Each row is a point on a landscape with many peaks, with its height.
A climber steps from a point to the highest of its 2 nearest points, and stops where none of them is higher. Distance is the straight distance between rows; heights are no part of it.
Viru h=565: [-10  -2   4  11  12  12   7 -22  -8  15 -27 -25   6   8 -18   8 -18 -18
   9 -26]
lil h=392: [  7   6  -4  24  20   8  16 -17 -12  18 -35 -15  -1  13 -12  -6 -13   1
  14 -27]
Surag h=369: [ 12 -19  11  -8 -11  16  11   0   7  12 -10  -3  43 -32  -7  -5   7  -8
  -1 -14]
rad h=297: [ 11   7 -14  -7   2 -27  -6 -10   9  -4  14  26 -30   4  16 -22  15  11
  -5  -1]
Div h=141: [ -9  -7 -21  -7   5  -5  14 -13  22 -15  27 -28  -5  -7  34 -21  -2   1
 -13  -3]
luf h=41: [  7   2  19 -15   6  -4 -26   7   9   7  10   5  12  -8 -12  12   7   1
   3   5]
goki h=244: [ 10   8  23   7  15  -3  11  -4 -10   1 -17   2  27   9  -6  -8   2 -23
  32  -9]
tel h=423: [ -5   3  18   4 -23  16  23 -12  -8 -21 -28   6  11   0  -5 -17   5 -31
  13 -10]
Fop h=245: [ 32   7  -8   6  16  -2  38   0 -12  19 -17   9   6   1   7 -28   2  -4
  19 -22]
rem h=351: [-20 -20 -29 -10   0  24 -13 -12   4  17 -19  -3  -8 -23   6  18  -5  13
 -23 -21]
ren h=484: [  3 -10 -25   6 -11  -6  12 -11 -13  -1   5  12 -16  20  -7  26   9   9
 -13 -12]
Vufek h=402: [-20  -8  12   7 -14  28   9  -6  -1  -6  -1 -24  11  -6   8  -5  -9 -10
  -5  19]
fipap h=239: [-13   4  13   4 -20  12  14  16  -5 -23   2   5 -10   4 -12   3  10  -9
   9   6]
tid h=126: [-23  24 -11 -10   9 -15  10  23  10  -4   7  -3  -7  -9  45  -3 -24  10
 -11  19]
nelip h=433: [  5   0 -23   7 -11   4   0 -18  -2 -15  13  11 -14  23   3   9   9  25
 -11   5]
sizu h=439: [-10 -15  18   5  -4  14  13 -21   2 -10  -1 -32  15 -10  19 -30  -4 -18
   1   4]
mik h=462: [-15 -20 -13  -4 -12  10  25 -21  14  -4 -15 -11  11  -6  -7 -11  11  -4
 -12 -26]
Nog h=316: [ 13 -14 -26   5  -1  -4  33   0   4  -9   2  -4  13  14  12 -18   3   3
   9 -12]
bab h=230: [-23  20  13   0  16 -18 -25  -3   1  14   4 -16 -21   3  -5   6 -12 -12
  10   7]
fide h=11: [  2   5  10  15  18 -17  27  40  -3  -5  26 -10   0   5  -1 -23  -4 -15
  26  26]
fami h=172: [ -3  12  23   1   6 -11   1  -9   5  -5   1  -8  14   8   0 -17   0 -23
  24 -10]
Gunus h=19: [ 23  21  -1  20   2 -22  19 -26  -8 -15  -1   8 -30  23 -12 -12 -12  -6
   4   1]
lin h=139: [ -9  13  20   4   2 -16 -34  -9  15   2  12 -14 -16   1 -33   4 -18  -3
   5  -3]
dorig h=391: [ 29  -1  11 -10 -20   3 -13 -13 -19  -6  -7  28   9   5 -28  35  17  15
 -10   7]
Lut h=219: [  4   5 -24  -5  16 -11 -28   1   7  -5  17   1  -4   4  15   7   1  23
 -13   9]
ner h=63: [-22 -17   5  -7 -14   9  -1   3   8 -18  -1   0   6 -12  31 -32  12  15
 -19  35]
Nafiz h=395: [ 13 -20 -29  -2  15  16  18  -5  10  10  20 -26  26 -11  16   2 -10  -3
  -9 -26]
dat h=337: [ 23   2 -11   4  18   0  -7  34 -13  29  -7  23  -9 -14   5   3  -7  16
  11  -2]
zor h=334: [-11 -21  10  -5 -14  21  19  12   8  -8 -23  13  12 -11   8 -28  16  -5
   9  14]
nat h=370: [ 25  -7   8   2  -3   7 -24  -5 -18  11  -6  20  11  11 -37  35  -1  15
  -3   1]
gurok h=357: [  0  -5  -3  -5  -1  -2  -4  25  -9  20  -8  14 -12  -4   3   3   9  15
  -1   8]
Peku h=142: [ -5   8  13   3 -16 -18  14 -16 -13 -14  -7  18 -11  16  -3 -10  11 -17
  13  -6]
Dep h=199: [  6  18 -29 -11  18 -20 -19  -5  19 -16  37  -3  -9   3  30 -11   5  14
  -6  13]
zep h=343: [ 25   4  13   6  17 -16  -8  20 -16  34 -13  22 -24 -15 -15   7 -16   5
  14  -1]
per h=166: [ -1  12  -9  -2  10 -21   1 -10  20 -15  29 -17 -14   8  15 -10   1   5
  -5  -1]
tozez h=548: [-21  -3   9  -6 -14  19  19 -16  13 -19 -20  -6  20  -4   0 -13  11 -18
  -5  -6]
fef h=324: [-21   8  -7   5 -14  32  11 -11 -15 -32   0  -5 -10  14  13  14   5   5
  -9  17]
Beg h=376: [-22  -6  -4  -8 -14  13   7   5   7 -11  -4 -25  -1  -4  20   9  -1   6
 -18   8]
gapiz h=371: [-22 -14 -18 -10 -10  24 -11 -14  17  19 -12   1 -15 -21 -18  12  12   3
 -15 -21]
dini h=197: [ -6   1  15   2 -18 -15  10   7   2  -8   3  18  -3   5 -18   3  17 -21
   3  -6]
godat h=270: [  2   8   9   5 -25  11   8   2 -11 -35  12  14   3  19 -12   8  12  -5
   6  23]
melav h=25: [  1  23  20  14   7  -4  11  26 -11  -9  18 -19   4  20  -7  15  -8 -16
  25  12]
Nol h=115: [ 14   2  26  -9   9 -20  -9   1   9   6   1   4  19 -14   5 -28   6 -18
  25  -3]
modu h=328: [-16  12  -8   7   2  14 -21  10 -11  12 -21 -11   2   5   7  42 -18  20
 -15   6]
mubo h=84: [ 18  -3   8 -18  22 -16 -25 -11  21   4   8   6  19 -29  11 -29   9  -4
   9 -10]
bovor h=374: [  9   3 -10  -1  -7 -31  -5 -11  -1   9   0  22 -48 -11  -1 -20  -6  11
  -3   8]
Gim h=352: [ 11 -26  14 -10 -13  11  12  12   9  -1 -11  12  34 -24 -10 -17  16   3
   7   9]
bosog h=364: [ 15 -12 -20   1  19  -2  17  -6  14  -7  17 -19  28  -1  11 -16  -3  -7
   3 -16]
Menor h=32: [ 9  7 19 -1  7 -2 -8 31 -3  1 15 -2 20  8 -4 17  6  5 11 21]
zotap h=132: [-27   0 -22 -14  -7  -9  -4   5  13  -1   9  -4  -4 -20  49 -12 -20  16
 -24  10]
fil h=313: [-13   9   0   4   0  -4 -41  16  -2  11  -7   3 -16   2 -25  29 -17  11
 -13   9]
nifa h=79: [-18  -4  20  -8   2  -5 -43 -12  21  18   1  -7  -8 -17 -30   4 -10 -10
  -1  -7]
Rasu h=354: [  2  -7  -5  -5  -4  17  -4 -32  15  -5  -1  -8  32   1 -21  18   2   3
 -13 -18]
Zef h=315: [  4 -15   2  -7  -1   8  16  26  -4   8 -19  17   7 -14  12 -35   8   1
  16  -4]
bip h=266: [-17  13  -5   1  13  -1 -33 -19   7  -6 -12 -17 -15  10   1  10 -18  10
 -10   5]
tego h=456: [  7 -10 -17   4  -8 -10  -7 -14  12  -3  15  11  16   9 -22  15   8  -5
  -2 -19]
vubuv h=96: [-14   9   2  25 -12 -12  18  -1 -11   1   6  -8 -14  19 -34  28  -1 -29
   4 -23]
pof h=397: [-12 -17  25  -2  -4  13   6  -8  10   9 -11 -18  24 -28   5 -20   6 -12
  -8  -8]
Nomaf h=127: [-31   6  14   9 -11   6  13  -4  -4  -6  12 -11 -23  10 -24  11  -9 -30
   3  -7]
Kilit h=419: [  4 -29 -19  -7   1  19  12 -23  22   8   2 -11  18 -11   9  -4   3   1
 -16 -31]
vum h=359: [-12 -19 -17  -5  -8  16   0   8  11  -1  23 -22   1  -7  16   9   3   7
 -32  17]
gad h=135: [-16 -10 -31  -7  -1   4   7   1  14   8  17 -28  -1 -13  48 -17 -15   9
 -21   2]
lud h=342: [  3   1  10  -3  -1  12 -36  13 -10  19 -16   9  -4  -3 -31  36  -2   7
  -6  -1]
Kub h=367: [-15   8 -12   8 -15   2   5  -9  -4 -30  15  -3 -31  28   6  18   5   3
 -12  13]
Talog h=264: [ 28  -5 -18   9   4 -13  39  -1  -6   5   3  20  -4   1   7 -29   8  -2
  10 -10]
Mavi h=363: [ 19   6  -5 -11   1 -21 -24   3  -1  -4  24  37  -4   1   6 -10  22  10
  -2   2]
lobi h=66: [ -9  12  -2  22   0 -17   3  -4   6 -11  24 -13 -10  28 -37  31 -10 -21
   8  -5]
gofa h=21: [  2   9  14   8   9 -12  13  56  -7   1  25  -4   1   8   4   2 -11   1
  22  36]
mas h=413: [ -3  -8  13  -1   7  21 -12 -33   7   6 -22 -26  17   4 -20  11  -2  -2
  -3 -21]
Tov h=59: [-12  -4  -6 -12 -16  13   0  -7  17 -25   1   6  -7   2  24 -11  20  15
 -13  22]
Gogas h=290: [ 23  -7  -1   1  12  -6  23  20 -12  27 -21  19   1 -11   1 -33   1   2
  17 -11]
Rab h=308: [ 15   9  32   1  -7   7   4   1 -10  -2 -36  10  33   6 -11  -1   8  -9
  20  -7]
Bido h=300: [  2   5   0   6 -16  21   4  13 -20 -35   7  -5  -7  29   9  20   5   4
   0  31]
nabo h=396: [ 20  -8   7 -17 -13  -1 -16   5  -9   0   8  37   6   4   4   3  26  22
  -7  17]
tagi h=82: [  5   4  -1   6  -4 -28  19 -32   6 -12  12  15 -16  20  -4  -9   4  -9
   3  -9]
Dagi h=568: [ 17 -15 -30   5  -6 -14  11  -7   3   7  12  15  -6   8 -26  16   1   1
 -10 -26]
Foma h=404: [ 21   1  23   3   4 -10   5   6 -23  15 -20  25 -20  -7  -8  -7 -10  -4
  22  -3]
Bora h=275: [ 26  14 -12  13  31  -4  24 -11 -17  24 -21  -3  -6  12   2 -14 -16  -7
  17 -10]
Dagas h=116: [ -5  18 -17  -2  17 -15   9  30   3   8  12 -16  -3 -14  35 -23 -11  -1
   0  12]
ziz h=350: [ 13   2  17   2 -13  23  17   1 -11 -21 -22   6  24   7  -4  -5  12 -10
  11   2]
Luk h=410: [-10 -19 -15  -8 -14  16  10  -2  12  13  -6   1  -1  -6  -9   4  18 -10
  -9 -19]
Gegi h=53: [-12   1  21 -14  -2   5 -26  -4   6  13  -1  -6   8 -32 -18  14   7  -7
 -17  -4]
gasu h=368: [ -4  -4   0  -6  -1  -7  -4  -9  14 -13   0  -7  29  -5 -21   8   6 -11
   5 -27]
Diz h=310: [-16  13 -10  12   9  28 -20   0 -13   0  -8 -30  -2  21 -10  47 -19  11
  -5  12]
Sumob h=165: [-15  11   6   9   3  -3   3  -6   0   9   0  -4 -20   5 -11   2  -5 -18
   7  -5]
Mogig h=314: [ 23 -14 -13   1  -1 -10  -3 -12  -7   1   3  25 -36   0  -3   1  -3  24
  -7   0]
Mobik h=68: [ 10 -16   1 -13  12   0  -7  13   2  11   0  -3  22 -29  42 -28   3  11
  -6   7]
Seru h=301: [-27  15  -7   9  11  -3 -30   4   7  11  -7 -11 -22   4  -4  23 -30  12
  -9  -4]
siput h=40: [ -6  26   5  14  13  -5   8   9 -14 -12  22 -16 -11  30 -15  29 -13 -13
   9   8]
Fifi h=26: [ 24   8   2  -2  13 -16   0  51 -17   3  27   4   1   6  -5  13   0   9
  14  15]
gov h=499: [ 17  -3  19   4  -9 -11  -7  -7 -17  17 -18  24 -38   1  -7  -6 -12  13
   4  12]
Lupu h=12: [  4  12   8  25   5  -7  33  23 -21 -12  13  -6  -1  15  -1  -5  -3 -21
  24  11]
leman h=65: [ -4 -22   3  -7  -8  11  -7  13   5  -5 -11   1  26 -33  39 -41   8   7
 -11  27]
biz h=341: [-11  -1 -22  -5  -2  13 -16  12  -8  19 -15  -7  -4  -7   7  22 -12  14
 -19 -10]
Dalo h=71: [  8  -4  11 -20  10  -1 -26 -12   6  11  -7  13  23 -31  37 -26   4  10
   1   0]
mivi h=286: [ -8   9  -5   4   9  13 -19   7  -6  -2  12 -20  -1  21 -18  30  -5   4
 -10   5]
fom h=420: [  9   3  23 -19 -16   1 -19   3  -7  -1  -8  39   4  -3 -24  11  28  13
  -6  12]
Veri h=235: [-10  15 -14  -9  24 -12 -28 -12   8   4   4 -17   2   0  22   8 -23  23
 -16   1]
regab h=406: [ -2   6  10  -3 -11 -12 -10   2  -6   2 -14  24 -26   3   7   1   6   6
   4   7]

For each start below, name the point where the climber stops.
Fop: sizu
Peku: Dagi
Dalo: tozez
fide: bab
Lupu: bab
Div: fom

Call two points neighbours if one is among the 2 nearest of the other. Go from one point of each pair to the other, from neighbour to neighbour, staying as high as possible. Name the lowest point that can't be avoided.
Viru and sizu: Fop
bovor and fom: rad
Viru and Dagi: Rasu
gov and bovor: Mogig
